Points on a hilly landscape, in no order, each with its height.
A ball rolls from a point to whichever of its 2 nearest points has the largest drop for the distance, and stops where none of them is lower. Distance is the straight distance between rows; heights are no part of it.
<1750>: [145  84 125  71 126  89 118 116 128 117 155 104  59 138 165 130 127 167
  80 168 101 118 113 124 128 168 101]  (h 460)
<1872>: [168 200 130 107 143 117 124 188 140 129 120 115 147 155 110 150 137  96
 157  80 112  94 157 120 135 119 141]  (h 231)
<1967>: [145 170 121  86 157 116 105 165 122 130 145  95 107 156 125 148 123  84
 119 114 103 147 128  78 135 157 116]  (h 302)
<1065>: [127 141 151 134 146 124 132 165 143 125  96 128 102 131  79 172 119  80
 170 113 162 176 134 129  92 134 150]  (h 541)
<1248>: [152 179 141 106 117 136  83 207 128  33 172 124 165 121 137 152 142 107
 124 155  95  66 151 122 141 149  98]  (h 126)
<2163>: [175 160 171 123 111 129 150 147 115 148  99  46 131 119 131 120  82  79
 176 112 190  83 119 141 121 102 146]  (h 239)
<2011>: [181 179 150 110 149  96 138 144 132 156 117  98 153 110 144 121  83 127
 129 160 178  86 127 126 151  94 126]  (h 652)
<482>: [138 193 148 134 141 138 142 158 106  95 125  65 154 173  81 156 124  85
 178 114 162  80 137 121  84 143 137]  (h 484)
<2143>: [143 119 136 129 129 111 150  96 106 109 113 125 110 139 135 148 141 114
 140 147 136 165  97 149  96 124 138]  (h 280)
<472>: [149 154 140 122 128 138 151 128 151  74 101 118 107 146  99 107 194 147
 130 193 134  95 120 118 122 159 115]  (h 437)
<1355>: [ 83  97 154 163 137 156  63 113 171  65 113 161 177  95 125 161 164 110
 115 113 144  74 154 115 128 134 114]  (h 345)
<2008>: [ 91  61 121 169 100 126 136  96 165 169 114 171 135  62 138  65  52 192
 133 143 168 129 118 118 106 108 120]  (h 396)
<221>: [141 181 166  98 167 121 106 190 109 135 168 110 167 101 133 120  73  84
 159  90  91 186 144  86 150 118 117]  (h 254)
<2037>: [ 83  86 102 135 126 125 131  46 198 107 119 180 126  76 150 131 208 145
  99 119 158 130 104  85 110 139 100]  (h 413)
<1692>: [102  90 142 172 122 161 129 107 126  88 132 131 132 165 101 152 197 179
 101 138  94  25 136 131 141 131  92]  (h 327)
<342>: [149 122 120  73 143 108 136 174 108 166 116 168 106 102  99 114 107 187
 137 111 116 174 160 132 145 141 119]  (h 699)
<529>: [ 89  48 120 186 104 153 151  65 160 111 135 180  96 127 103 157 191 184
 118 123  92 126 105 126 127 128 117]  (h 242)
<515>: [157 186 148 130 117  95 142 147 112 205 115  96 156 109 127 127  61 116
 133 137 189 129 137 175 122  93 137]  (h 644)
<1632>: [124 134 120 110 152 131 149 154 154 111 142 120 132 130 107 128 181  97
 155 126 159 189 121  66 141 146 113]  (h 443)
<1390>: [140 153 113 114 113 131 182 122 144 121 126 112 108 177 121 113 193 146
 147 205 160 130 117 142 138 138 149]  (h 447)
<2085>: [161 156 175 144 114 128 159 170  93 155 152  73 153 127 118 104  71  97
 194 101 125 132 131 126 162  90 125]  (h 352)
<833>: [139 174 171 128  87 139 127 131 110 165 172  87 142 164 163  82  79 108
 141 176 163 161 140 179 146 109 157]  (h 600)
<1869>: [127 174  99  85 150 110 161  79  97 142 146  95 130 183 128 167 183 106
 132 108 111 137 112 101 130 148 145]  (h 446)
<1900>: [ 89  73  66 155  79 120 107 142 146 139 139 142 135 114 139  66 127 138
  96  95 122 147 156 127 129 166 143]  (h 230)
<414>: [139 104 151 143 101 127  94 188 144  25 151 121 168 107 153 144 171  97
 117 120 101  58 148 124 131 156 104]  (h 144)
<1015>: [138 101 164 157  91 117 100 150 154 101 122 164 124  89 188 104  97 122
 109 155 134 129 143 185 106  99 131]  (h 582)
<710>: [183 166 166  84 167 132 121 132 118 118 121 131 115 129 113  77  93 154
 138 109  88 163 110 102 124 132 109]  (h 386)
<235>: [ 56  56 144 161 120 149 100  78 164 116 131 141 102 134 117 138 176 203
  92 119 102  50 136 131 126 152 104]  (h 316)
<517>: [141 112 141 138 153 128 156 140 169  74 121 153 166  87 113 114 171 110
 164 104 139 173 110  71 141 112  92]  (h 451)
<297>: [150 121 169  96 170 127  92 155 132 101 158 132 128 108 123 144  77  97
 145  80 110 187 122  87 140 136 111]  (h 276)
<1724>: [146 149 172  83 138 119 141 125  65 110  80 104  97 130 135 140 125  86
 163 183 134 168 116 143  94 136 133]  (h 251)
<1608>: [142  86 162 100 105 129 105 175 107  73 135 147 133 117 155 127 149  96
 158 129  87 123 164 142 160 125 121]  (h 181)
<1897>: [156 143  96 150 116 125 143 160 100 180 153 114  82 161 119 117  87 131
 122 117  88 188 121 149 134 128 148]  (h 361)
<627>: [158 121 150 125 103  98 174 139 102 132 128 125  99 116 153 105 130 106
 154 151 123 215 105 156 116 118 119]  (h 309)
<352>: [ 92 107  84 136 166 155 107 105 145 127 158 160 113 120 136 118 138 160
  58 160 132 169  93  90 144 125 112]  (h 388)
<419>: [134 194 148  95 173 122 123 177  69 157  92 142 125 148 109 156 101 109
 154  62  41 143 156 140 118 115 128]  (h 358)
<2027>: [103  56 172 134 122 137 105 174 114  51 151 123 154 109 122 151 148 120
 158 108 104  73 157 125 145 144  98]  (h 161)
<975>: [165 119 154  96 165 137 113  84 118 106 128 121  93 138 124 103 131 142
 109 125  78 149  84  83 139 138 109]  (h 399)
<1371>: [ 83  68 119 137 112 135 144  95 148 157 117 141 141  86 124  75 112 155
 159 125 176 157 140 117 131 125 146]  (h 382)
<561>: [132 190 129 122 151 139 125 118  64 133 102  93 127 194 108 188 137  84
 141 113  87  88 130 141 106 121 150]  (h 360)
<1720>: [ 83  58 143 149 156 121  99  82 147  83 101 180 107  58 151 143 146 162
  78 125 111 108  94 101  94 126  73]  (h 400)
<1254>: [ 64  99 180 159 142 151  88  92 157  59 140 143 174 129 165 128 148 146
 105 142 122  60 142 133 121 113 107]  (h 355)
<1206>: [118 127 149 139 105 131 103 171 103 164 141 115 144 120 128 114  61  97
 135 121 148 183 158 157 124 125 159]  (h 622)
<380>: [142 153 105  69 165 110 122 181 126 113 132 148 107 124 123 164 153 148
  83 173 136 122 138 105 150 144  85]  (h 168)
<1014>: [181 123 156 158 130 132 142 114 141 129 126 109 150 124 153 109  91 100
 150 119 126  92 109 123 163  72 131]  (h 468)
<128>: [141 178 146 102 127 140 101 111 148  67 159  74 139 168 122 135 136 112
 129 168 160  66 116 101 108 180 108]  (h 328)
<690>: [ 69  58  74 178 106 155 135  56 160 147 137 183  96 124 139 166 187 205
  85 148  89  72 107 141 145 116 127]  (h 252)
<682>: [110  90 193 168 135 154 103 145 144  53 116 137 146 107 163 120 126 143
 130 161 105  28 137 143 143  95 110]  (h 365)
<1987>: [112  81  65 145 124 126 106 138  81 176  78 153 119  78  96 138  90 129
 124  93 100 113 131  90 118 131 140]  (h 636)
<1566>: [123 116 133 161 142 138  69 194 137  60 160 100 179  76 126  98  97 107
 116  97 116  94 132  93 137 149 133]  (h 218)
<1007>: [154 176 136 106 115 146 138 167 155  79 140 131 133 173 119 123 191 104
 149 146  92 143 140 106 148 144 115]  (h 170)
<27>: [144 182 118  98 145 112 122 223 129  90 148 127 160 121 130 150 138 115
 116 174 139  95 155 103 157 138 102]  (h 147)
<1302>: [110  78 131 107 124 114 153 128 119 122 141 126 120 104 136  66 139 163
 133 141 132 172 127 113 133 146 115]  (h 364)
<1186>: [168 165 142 126 101 157 108 189 161  79 111 116 116 155 111 149 170  69
 164 131 131  86 153 141 148 130 163]  (h 203)
<1318>: [108  97  92  94 119  90 127 129 172 106 204 127  83 135 184 126 145 179
  51 139 116 118 107 113 138 157  70]  (h 471)
<644>: [135 111 109 158  94 128 123 154 134  82 119 121 130 135 157  98 165  93
 106 137 107 118 132 139 123 153 127]  (h 215)
<1019>: [ 86  91 118 186 111 155 131  82  99 155 113 125 167 130 126 121  95 115
 148  97 155 111 129 158 109  97 166]  (h 313)
<1509>: [116 127  58 149 113 105 168 140  71 206 146 137 106 130 132 136 109 130
 122 122  92 227 111 158 119 122 155]  (h 387)
<766>: [121 125  75 118 133 110 164 101  80 165 148 126 111 138 155 140 165 107
 127 129  92 216  95 137 129 135 154]  (h 414)
<631>: [134 122  79  97 127 105 158  64 101 145 143 116 112 155 171 160 195 113
 104 139  97 146 102 132 138 147 149]  (h 432)
<557>: [178 199 151  72  96 107 151 122 100 119 156  68  98 174 144 128  95  78
 187 138 113 170 108 122  91 162 120]  (h 267)
<1393>: [ 57  56 111 173  99 152 103  85 115 154 117 138 125 112 171 108  94 115
 121 177 146 123 138 172 131 110 178]  (h 354)
<257>: [165 190 174  70 130 105 155 164  76 145 111 108  92 141 129 133 112  96
 183 144 100 182 128 134 102 138 127]  (h 217)
<810>: [165 140 141  93 134  71 144 100 138  98 142 106 145 134 140 154 126 127
 121  91 151 137 108 119  80 149 104]  (h 572)
<1420>: [119 166 126 114 158 134 153 112  56 132 122 109 138 161  96  94 147 178
 128 142 104 147 112 143  90 158 141]  (h 403)
<1511>: [ 81  47  93 174 103 132 160 115 124  99 129 157 123 121 116 116 207 156
 118 123  88 143 119 107 131 146  97]  (h 229)
<636>: [182 184 130  95 132 126 117 177 171  73 155 124 122 142  97 118 148 148
 109 117 115 119 127  98 106 186  83]  (h 171)
<186>: [141 100  81 130 108 126 126 152 116 180 106 142 108 121 105 132 111 113
 142  91 106 127 149  93 172 120 143]  (h 633)
<145>: [ 88  76 144 143 116 136 109 118 179  92 124 162 112 132 132 138 161 146
 119 153 160 120 143 150 118 137 127]  (h 552)
<1245>: [126  99  57 137 113 129 126 163 143 131 129 170 116 129 110  92 165 164
  89 106  92 145 135 104 145 152 114]  (h 211)
<528>: [135 163 114 155 114 127 111 125 121 156 125 119 172 162 157 161 105  59
 132  92 152 109 143 157 131  95 163]  (h 260)
<1278>: [ 33  29 114 170  85 149 105  60 157 138 125 186  90 107 122 155 163 201
 122 106  94  75 131 145  84 151 136]  (h 308)
<1135>: [144 169 140 131 114 129 112 157 142  58 169  71 172 162 164 144 113  63
 138 178 159  86 125 118 118 137 114]  (h 296)
<2141>: [173 182 162  95 126 145 109 201 161  88 150 126 138 140 128 148 135  77
 185 106 105 112 159 115 181 121 150]  (h 216)
<180>: [157 142 141 143 124 123 142 127 115 147  70  72  97 135 121 136 107  88
 145 158 175  97 113 147 116 116 162]  (h 212)
<1853>: [ 92  65 118 146 114 135 111  75 143 121 128 138 153 128 120 138 135  90
 151  69 136 129 132 103 139 123 146]  (h 281)
<955>: [104  52 116 172  85 123 134 168 150 137 134 134 162  79 164  87 100 127
 151 134 150  83 152 121 168  92 131]  (h 384)
<1250>: [119 109 155 126 155 163 132 102 179  92 115 144  95 124  76 116 204 174
 116 162 142 126 112  95 137 156 101]  (h 431)
<913>: [ 89  49 114 163 137 117 145  69 132 119  89 174 116  74 121 156 120 170
 130 124 139 111 105 120  91 118 108]  (h 392)
<1051>: [140 167 132 156 152 160 174 150 100 183  86  90 102 174  71 136 109 136
 175 135 139 100 119 144 144  88 172]  (h 438)
<527>: [102  80  81 170 108 124  86 145 148 121 101 130  99 112 119 154 159 118
  66 148 136  64 144 127 120 164 121]  (h 596)
<63>: [134 101  85  79 104  85 127  90 125 141 129 112  95 126 188 126 165 136
  85 152 132 120 118 147 123 167 140]  (h 445)
<323>: [160 146 112 110 163  93 150  96 122 135 109  98 141 120 134 136 124 143
 107 150 167  90 100 100 132 123 115]  (h 659)
<606>: [106 104  71 110 130 138 122  51 181 143 117 179 106  90 100 156 196 144
  83  81 141 148 111  74 115 154 108]  (h 418)
<137>: [120 121 110 147  98 131 119 177 146  89 175 102 165 149 160 100 135 105
 109 171 139 109 156 126 157 139 123]  (h 240)
<1075>: [144 140 136  95 137 131  69 176 132 145 138  93 100 149 108 112  73  89
 136  77 103 150 150 100 147 160 158]  (h 282)
<1061>: [122 187 110 109 169 125 123 156  65 163  92 114  98 173 109 176 139  93
 131 110  50 147 128 125 106 137 144]  (h 341)
<1614>: [131 120 144 176 119 138 153  96 117 166 113 105 186 119 121 124  85 115
 178  78 180  85 135 147 136  67 150]  (h 290)
<47>: [ 85 117 119 118 140 136 103  60 154 118 134 166 127 131 174 133 178 177
  60 167 123 101 119 148 135 127 127]  (h 275)
<1404>: [177 124 166 130 113 106 125 119 169 140 149 152 150 115 144 123  70 138
 140  78 150 158 141 165 122  96 124]  (h 616)
<1417>: [117 157  95 126 144  99 140 121 127 109 125 145 181 123 156 121 170 101
 103 129 155 174 130 128  96 136 123]  (h 527)
<2118>: [ 81 101 140  66 146 136 119 144 160  93 171 148 135 112 148  91 155 146
 113 175 181 177 146  98 150 151 108]  (h 422)
<118>: [142 153 130 175 168 142 110 126 131 101  98 146 130 145  68 178 136 148
  98 117 133 105 111 120  89 126 106]  (h 458)
<1002>: [103 111 106 120 151 168 131  78 185 116 138 153  91 105  68 143 212 177
  76 113 136 154 102  65 128 169  86]  (h 423)
<970>: [154 169 131 121  87 114 200 152 112 149 144  78 115 173 125 121 138 115
 165 194 172 142 126 162 127 135 144]  (h 465)
<2051>: [ 83  62 120 164  74 131 118 154 167 101 150 129 159 117 136  59 131 138
 138  77 142  97 169 136 125 149 146]  (h 249)
<685>: [147 123 125 139 100 114 153 121  95 209 123  89 104 135 123 138  57 138
 133 133 178 119 122 191 121 108 163]  (h 634)
<215>: [ 78  62  94 136 136 141 124  57 192 121 118 209  99  48 138 134 160 182
  87 121 124 127  84  65 120 121  69]  (h 406)
<116>: [ 84  92  94  99 157 149 102  94 198 123 171 172  94  92 152 136 145 180
  41 131 150 125 101  80 153 130  82]  (h 397)
<290>: [155 205 131 123 116 109 201 124 109 143 141  80 145 157 150 103 144  92
 170 190 138 178 104 122 129 118 122]  (h 486)
<1285>: [157 174 132 123 111 100 154 146 129 203 111 111 146 129 144 162 108  74
 174  78 148 124 155 149 154  82 156]  (h 283)
<1168>: [148 121 120 202  88 110 155 176 104 166 120 142 147  80 141 103  70 122
 117 148 134 150 130 179 125  80 120]  (h 566)
<706>: [167 102 164 141 157 128 132 119 156  88 133 127 154 104 135 129 123 105
 157 105 123 114 107  81 161 100 100]  (h 459)
<1078>: [142 118 160 168 131 140 185 133  97 136 142  76 163 158  93 126  87 123
 186  91 150 101 123 138 144  81 118]  (h 321)
<358>: [141 229 137 136 117 121 174 169 119 199  97 108 140 156 160 160 131  46
 172 115 113 132 146 170 146  72 159]  (h 301)
<1275>: [138 165 151 130 128 130 101 179 131  90 155 106 184 112 163 119  97  94
 136 173 169  97 159 145 139 117 133]  (h 268)
<1827>: [140 151 122 155 149 123 169 118  63 176 135  99 146 125 123 108  92 143
 122 159 112 161  94 142 135  90 122]  (h 530)
<2106>: [148  98  90 158 101 123 123 128 137 114 106 142  78 145 136 142 154 158
  68 150 102  68 121 170 121 144 129]  (h 592)
<670>: [130 139 160 132 104 147 107 165 128 160 159 134 137 140 135  86  62 151
 123 169 157 162 163 175 155 106 148]  (h 613)
<1732>: [129 103 119 126 115 120 102 157 125 160 107 135 154  85 130 104  83  99
 148  89 137 137 161 125 141 113 152]  (h 629)
<1892>: [ 64 106 142 148 159 166  88  96 170  67 154 154 164  96 108 164 187 123
  79 113 148 119 131  70 128 146  76]  (h 337)
<855>: [170 153 131 125 162 127  98 175 176  82 141 131 146  84  96 117 126 141
 117  90 131 114 128  76 128 148  98]  (h 187)
<2089>: [179 202 119 111 113 121 148 192 135  91 152  95 131 165 101 108 141 110
 162 144 109 121 126  91 120 158 103]  (h 143)
<746>: [119 157 131 125 137 140 107 119 121 150 132  69 131 170 115  92 105 112
 125 150 169 141 124 127 109 154 171]  (h 563)
<944>: [ 98  57 125 112 122 138  84  91 134 146 123 197 140  99 111 161  86 150
 138  62 108 121 162 129 131 118 132]  (h 421)
<1710>: [149 120  92 155  98 143 113 158 154 118  91 155  94 131 109 107 202 102
 100 122  76 127 143 113 150 148 130]  (h 198)
<630>: [137 168 168  96 115  93 157 148  49 218 151 107 129 122 128 144  77 127
 155 127 119 181 138 178 145  95 122]  (h 685)
<715>: [154 158 123 104 150 143  90 158 159 106 140 131  93 153 106 174 162 115
  96 164 106 102 136  94 170 145 102]  (h 183)
<1389>: [173 197 158  86 109 146 120 127 109  83 140  92  78 199 115 143 129  75
 175 140  62 144 101 106 106 158 116]  (h 310)
<1514>: [142 156 156 101 134 102 152 161  74 197 102 147 114 102 111 106  97 149
 144 126 107 204 146 159 126 111 129]  (h 694)
<1147>: [177 183 178  62 171 124 114 163 110 125 101 148 136 113 114 118 117 119
 166  72  63 144 142 107 139 123 120]  (h 373)
<1032>: [105 159 105 104 144 107 162  99  56 167 116 101 175 144 136 135 170 105
 155  94 116 133 143 112 146 122 154]  (h 464)
<2033>: [133 167 168  62 130 135 127 152 117  72 136 108 138 137 121 109 143 135
 175 204 156  98 147 116 128 159 104]  (h 383)
<1623>: [139  79 134 202  69 139 123 161 138 143  99 161 123  86 170  99  59 131
 123 152 140  98 137 196 129  72 133]  (h 575)
<881>: [139 106 116 170 127 138 145 107 123 163  76 147 108 108 102 106  97 174
 137 131 152 123 119 163 109 113 156]  (h 419)
<1568>: [100 116  94  77 151 129 127 175 158 123 152 150 134 100 125 107 177 123
 113 141 165 186 146  58 176 142 114]  (h 433)
<797>: [162 127 146 189 149 170  99 121 130  88  75 166 122 132  91 161 145 132
 107 128  88  84 114 138 128  93 107]  (h 452)
<475>: [ 71  94 101 144  99  97 158  88 162 126 166 121 118 149 166 120 166 207
  93 155 152  84 115 172  92 154 136]  (h 278)
<539>: [144 207 176 117  92 119 161 163  61 207 172  73 126 157 125 154  53 105
 164 159 139 140 123 182 139  93 121]  (h 670)
<2086>: [ 88  64 113 186 142 155 119 109 168 105 100 182 118  87  81 166 125 135
 128 128 153 152 111  94 105 120 110]  (h 385)
<602>: [127 200 127 138 136 139 155 192  81 182  92 118 109 175 110 170 129  85
 161 119  76 128 156 146 139  90 154]  (h 320)
<987>: [114 108  78 111 141 122 156 106 123 155 154 144 130 136 118  95 152 239
  91 127 119 122 124 137 136 152 118]  (h 331)
<2034>: [ 92 132 123 111 190 138 107  83 140  88 158 134 172 108 150 164 170 107
  77 121 153 133 102  69 136 129  80]  (h 323)
<774>: [122  66 149 159  86 128 147 106 126 171 104 169 120  65 130  83  63 188
 150 114 147 116 135 181 106  95 141]  (h 407)
<876>: [157 151 158 175 107 109 180 155  59 167 134 100 160 103 130 117  75 110
 150 140 138 146 104 172 116  75 104]  (h 550)
<1577>: [125 171 105 138 161 116 102 131 104 134  86  77 128 134  99 126 109  91
 104 129 131 132 114  94  92 156 146]  (h 551)
<525>: [121 112 107 135 161 114  89 127  77 150  85 148 123  93 129 149  81 118
  94 116 108 147 114 113 111 121 131]  (h 641)
<124>: [141 110 182 159 128 145 147 135 100 142 141  96 134 120 121  77  67 113
 169 126 124 179 112 128 145  95 129]  (h 326)
<439>: [148 197 132 104 164 148 117 107  98 113 117 122 131 196 115 190 160 106
 130 145  90  69 129 103 158 118 112]  (h 378)
<574>: [122 189 121 107 170 107 127 131  95 111  90 106 156 113 135 118 155  72
 128 144 132 165 111  94  94 142 128]  (h 539)
<1616>: [142 150 128 166 125 143 150 122 134 209  63 115 106 102  96  94  78 139
 151 153 167 148 108 154 131  95 181]  (h 430)
<1479>: [127  90 144 178 135 180 102  96 120 116  92 171 110 152 119 139 125 132
 120 131  79  92 129 156 158  91 147]  (h 448)
<89>: [135 144  84  97 150 133 129  75 146 177 114 162 135 140 102 108 155 210
 105  89 115 112 141 135 143 135 157]  (h 315)
<307>: [151 163 146  57 144 116 125 105  92 120 141 112 127 149 142 119 109 158
 122 165 135 120 124 147 115 151 122]  (h 427)
<300>: [125 130 107 130 158 146  75 121 147 128 117 140  91 145 102 161 141 108
  76 143 115 134 122 103 135 150 132]  (h 195)
<949>: [118 158  69 154 131 114 159 116 133 116 156 129 145 149 123 113 164 158
  83 140 138 179 102 143  92 150 132]  (h 514)
<1201>: [ 50  77 110  91 117 128 109 111 184 117 165 187 129  97 177 112 152 158
  97 145 175 169 152 125 128 145 124]  (h 409)
<286>: [163 168 143 140 154 125  93 201 144  97 165  99 173  91 138 124  81  79
 148 102 113 132 130  95 150 123 136]  (h 234)
<635>: [ 96 118 137 119 146 144 124 109  96 106 140 102 151 152 100  79 131 166
 122 123 131 108 139 120 115 161 132]  (h 375)
<24>: [184 151 152  68 104  65 163 117 114 189 135 130 133 110 153 126  92 157
 135 108 150 147 142 172 137 121 116]  (h 595)
<933>: [ 83  87  73 135 133 147 114 100 135 140 121 160 159 116 108 135 171  96
 135  77 117 164 135  64 162 135 134]  (h 295)
<485>: [143 145 125 112 105 136 130 142 126 118  91  94 104 167 104 145 172  86
 145 154 152  99 139 140 118 148 167]  (h 186)
<1157>: [129  97 117 165 114 131 124 142 159 110 103 135 106 131  82 153 138 126
 136 110 156 131 134 133 104 150 141]  (h 546)
<1460>: [148 170 172  86 114 130 125 145 100  74 131 114 141 147 147 131 100 139
 155 181 155  89 141 175  95 141 118]  (h 404)
<865>: [ 95  78  93 148 118 114 124 133  95 126  99 107 117 107 142 114 131 136
 105 167 151  93 141 138 120 151 138]  (h 601)
<239>: [153 218 205 111 151 130 153 173 132 141 124  77 124 140  98 128  70  77
 217 115 136 158 119 108 104 123 139]  (h 519)
<356>: [ 97  69 167 148 115 110 113 160 167  95 149 140 159  77 184 113 103 153
 143 135 141  44 159 134 161  94 113]  (h 374)
<2066>: [ 55  73  95 198 107 158  96  75 158 125 102 166 136  96 160  99 118 130
  98 182 146 121 117 125 109 114 154]  (h 366)
<623>: [129 159 153  91 145 119 141 122  47 141 130  83 192 155 123 111 115 114
 170  82 123 101 142 123 128 126 133]  (h 487)
<2123>: [149 170 161 108  99 139 141  99  97 147 144  66 110 177 137  87  97 117
 160 137 146 145 124 176  98 145 166]  (h 581)
<2165>: [145  81 147 156  91 119 119 150 136  91 106 141  89 123 170 137 120 124
 115 162 117  68 140 173 123 113 119]  (h 587)
<298>: [115  89 164  93 107 120 112 129 113  68 122 172 138 113 168 107 171 144
 131 120  98 139 155 160 119 144 113]  (h 202)
<1985>: [ 97  86  84 137 132 139 160 121 114 110 142 142 132 142 116 155 223 121
 115 129 100 134 121  77 177 133  94]  (h 213)
<995>: [128 163 163 111 115 158 130 120 109  79 128  61 118 172 112 101 137 117
 173 198 155 104 118 123 101 167 132]  (h 357)
<737>: [114  48 134 144  81 129 103 118 151 144 104 210 125  63 140 117  66 170
 153  77 126  96 161 148 114 103 130]  (h 415)
<1538>: [ 99 123 145  87 149 160 109  48 148 101 155 172 136 149 131 142 217 198
  81 145 111 110 129 123 158 145 103]  (h 289)
<1628>: [ 92  85 116 142 139 132 133 127 104 115 159 140 139 142 118 113 109 212
  96 133 111 115 136 152 109 129 108]  (h 350)
<2021>: [116  66 110 124 132 152 122  42 151 157 129 194  84 132 144 160 131 183
 120 142 101 134 115 153 160 111 156]  (h 436)
<934>: [127 122 119 131 116 151 157 114 133  83 165 121 138 178 106 124 215 131
 141 127  98 133 126  99 150 154 109]  (h 192)
<1669>: [128 164 134 149 161 146 149 136  88 102 112 106 150 174  61 160 125 145
 140 128 150  73 126 147  84 126 128]  (h 469)
<1590>: [142 114 154 143 152 123 114 143  90 142 118 115 113 112 108 111  69  86
 156  81  89 175 107 109 122 123 121]  (h 299)
<509>: [117  56 121 148  84 137 104 140 134 104 117 116 149 106 122 103 138  93
 156  49 126  95 161 116 126 146 152]  (h 265)
<2073>: [109 182 160 121 177 131 149 170 143 154 112  94 124 148  65 136  99  97
 197 113 162 166 139 100 118 127 148]  (h 532)
<1337>: [155 144  92 120 157 102 166  56 139 184 101 121 125 109 151 119 129 143
 111 136 142 132  87 121 136 104 149]  (h 665)
<785>: [139 146 150  68 159 134 106  63 144 126 119 165 133 143 128 138 169 189
 100 105 116  96 144 139 135 138 124]  (h 303)
<334>: [137 182 125 158 142 144 166 163 154 204  76  98 115 135  77 110 100 105
 174 113 159 134 142 135 141  97 180]  (h 439)
<1930>: [142 121 143 103 129 129  85 193 160 125 153 136 104 140 103 154  86 127
 139 107 142 146 166 137 145 145 136]  (h 266)
<1683>: [165 164 115 147 105 128 149 210  77 171 100 127  92 150 112 128 111 116
 136 106  74 145 140 184 119 111 149]  (h 339)
<2070>: [102 117  65 128 145 133 160  99 154 111 186 154 108 138 114 130 193 197
  68 135 129 184  85 125  98 159 105]  (h 503)
<305>: [156 156 135 161 154 148  92 169 164  76 128 101 167 109 107  61 123 138
 101 124 118  75 126  82 144 147 124]  (h 201)
<1395>: [150  83 144 128 149 150 105  70 130 136  94 114  75 140 104 106 113 149
 120 116 102 118 106 125 138 142 149]  (h 412)
<1700>: [ 93  77  92 169 102 133 123  99  89 162 114 135 124 112 136 130 105 101
 119 127 125 165 121 149 114 116 160]  (h 335)
<1798>: [162 132 122 108 130  98 122 123 182  83 130 134 127 112 149 114 150 127
  89 122 153 135 105 115 101 155  98]  (h 564)
<547>: [142 218 138  79 155 127 130 136 119 103 156  86 102 175 121 152 128  64
 161 135  75 162  97  53 112 165 101]  (h 329)
<2055>: [132  74 112 103 120 123 112  57 141 178 123 171 103 137 137 171 113 140
 135  79 121 138 136 143 152 111 162]  (h 429)
<1482>: [145 102 125 128 114 109 164 102 108 177 138 138 120  97 142  77 104 167
 138 125 124 211 103 144 136 112 129]  (h 340)
<315>: [171 169 131 125 124 114  95 151 119 139 122 138 156 135 166 152  79  90
  95 119 118 113 143 165 134  94 139]  (h 237)
<1727>: [ 93  50 121 167  98 154 114  82 146 128 122 194  98 145 143 153 128 160
 112 142  89  91 137 179 151  90 154]  (h 442)
<1896>: [ 94 130 138 150 135 131  92 152  73 127 109 140 159 109 127 117 100  80
 131 115 115 197 143 144  96 130 143]  (h 631)
<1359>: [133  88  80 110  88  92 129 103 181 132 183 154 102 149 184 130 147 170
  68 106 126 144 125 150 136 144 113]  (h 481)
<1928>: [ 96  96  85 196 143 152 124  99 152 136 111 173 131 111 121 123 122 124
  98 168 141 166 101  99 127 101 130]  (h 377)
<130>: [106 103  57 110 124 115 150  79 167 159 176 162 111 146 137 127 158 179
  93 105 140 187 109 137 123 146 143]  (h 493)
<344>: [157 133 134 142 146 165 146 104 110 153 101  89  72 180  84 116 126 148
 145 137 108  97  93 130 139 126 168]  (h 424)
<1587>: [142 115 158 159  94 134 150 150 144 146 117  80 163  99 140 120  73 108
 159 106 208  59 143 159 143  83 150]  (h 269)
<2120>: [ 71  88  95 164 125 122 143  85 182 130 135 142 103 134 154 166 183 199
  77 181 146  65 112 149 123 131 119]  (h 261)
<1345>: [ 94 169 118 130 181 110 115 145  64 176  98 140 138  99 127 155  95  85
 118 131 107 198 127 117 110 109 136]  (h 640)
<2175>: [122 109 143 116 103 123 105  98 201  80 133 121 106 133 169 107 162 111
 100 159 165 128 127 141 104 162 131]  (h 557)
<113>: [201 184 158  85 144  77 148  99 133 151 116 117 139 120 161 139  97 117
 140 100 141 153 114 139 103 107 119]  (h 584)
<596>: [ 75  87  83  77 114 153  74 106 203 134 144 209 117  86 145 120 161 163
  66 110 143 144 151  97 151 153 110]  (h 402)
<1763>: [178 155 181  94 108  92 153 136 109 174 167 154 165 116 144 143  78 133
 162  75 121 163 146 175 143  83 107]  (h 607)
<1100>: [160 134 126 154 132 134  96 158 128 114 118 140 104 156 125 160 100 101
 105 135 104 139 124 154 112 122 131]  (h 214)
<968>: [167 207 166 111 117 126 115 177 105 164 158  75 144 148 134 131  36  96
 140 150 164 108 140 161 133 107 132]  (h 655)
<1904>: [128 169 111  72 164 129 124  83  78 157 148  94 101 173 113 134 129 174
 112 148 111 131 112 150 117 172 166]  (h 428)
<1601>: [102 129  81 122 171 129 113  92 126 123 122 148 171 110 146 163 185  74
  96  99 120 148 118  57 162 110 104]  (h 307)
<251>: [154 156 155  75 135 107 114 153 143 128 142 113 142 137 114 163 107 105
 160  94 158 119 164 120 133 140 140]  (h 250)
<230>: [155 128 107 143 104 106 138 115 144 173 150 135 121 134 140 152  70 147
 108  99 154 146 127 173 116 112 139]  (h 623)
<823>: [ 35  60  73 171  82 109 135  81 167 139 141 172 122 114 151 135 168 191
 101 121 138  87 140 168  84 146 144]  (h 298)
<1026>: [127 106  83 124 134 123 130  44 165 153  71 146 114  83 149 101 158 135
 104 132 159 131  94 112 114 141 152]  (h 671)
<2158>: [145 196 125 135 138  93 210 140  64 179 146 109 154 138 148 141 120 111
 144 168 108 188  94 125 140  87 106]  (h 509)
<983>: [144 177 193  97 113 130 151 175  89 106 136  66 144 143 110 133 102  70
 218 117 157 121 151 142 106 132 136]  (h 502)

Where does a ball stop that starts at each point below?
<1404>: <257>
<1692>: <2089>
<1420>: <2089>
<118>: <257>
<334>: <257>
<356>: <1710>
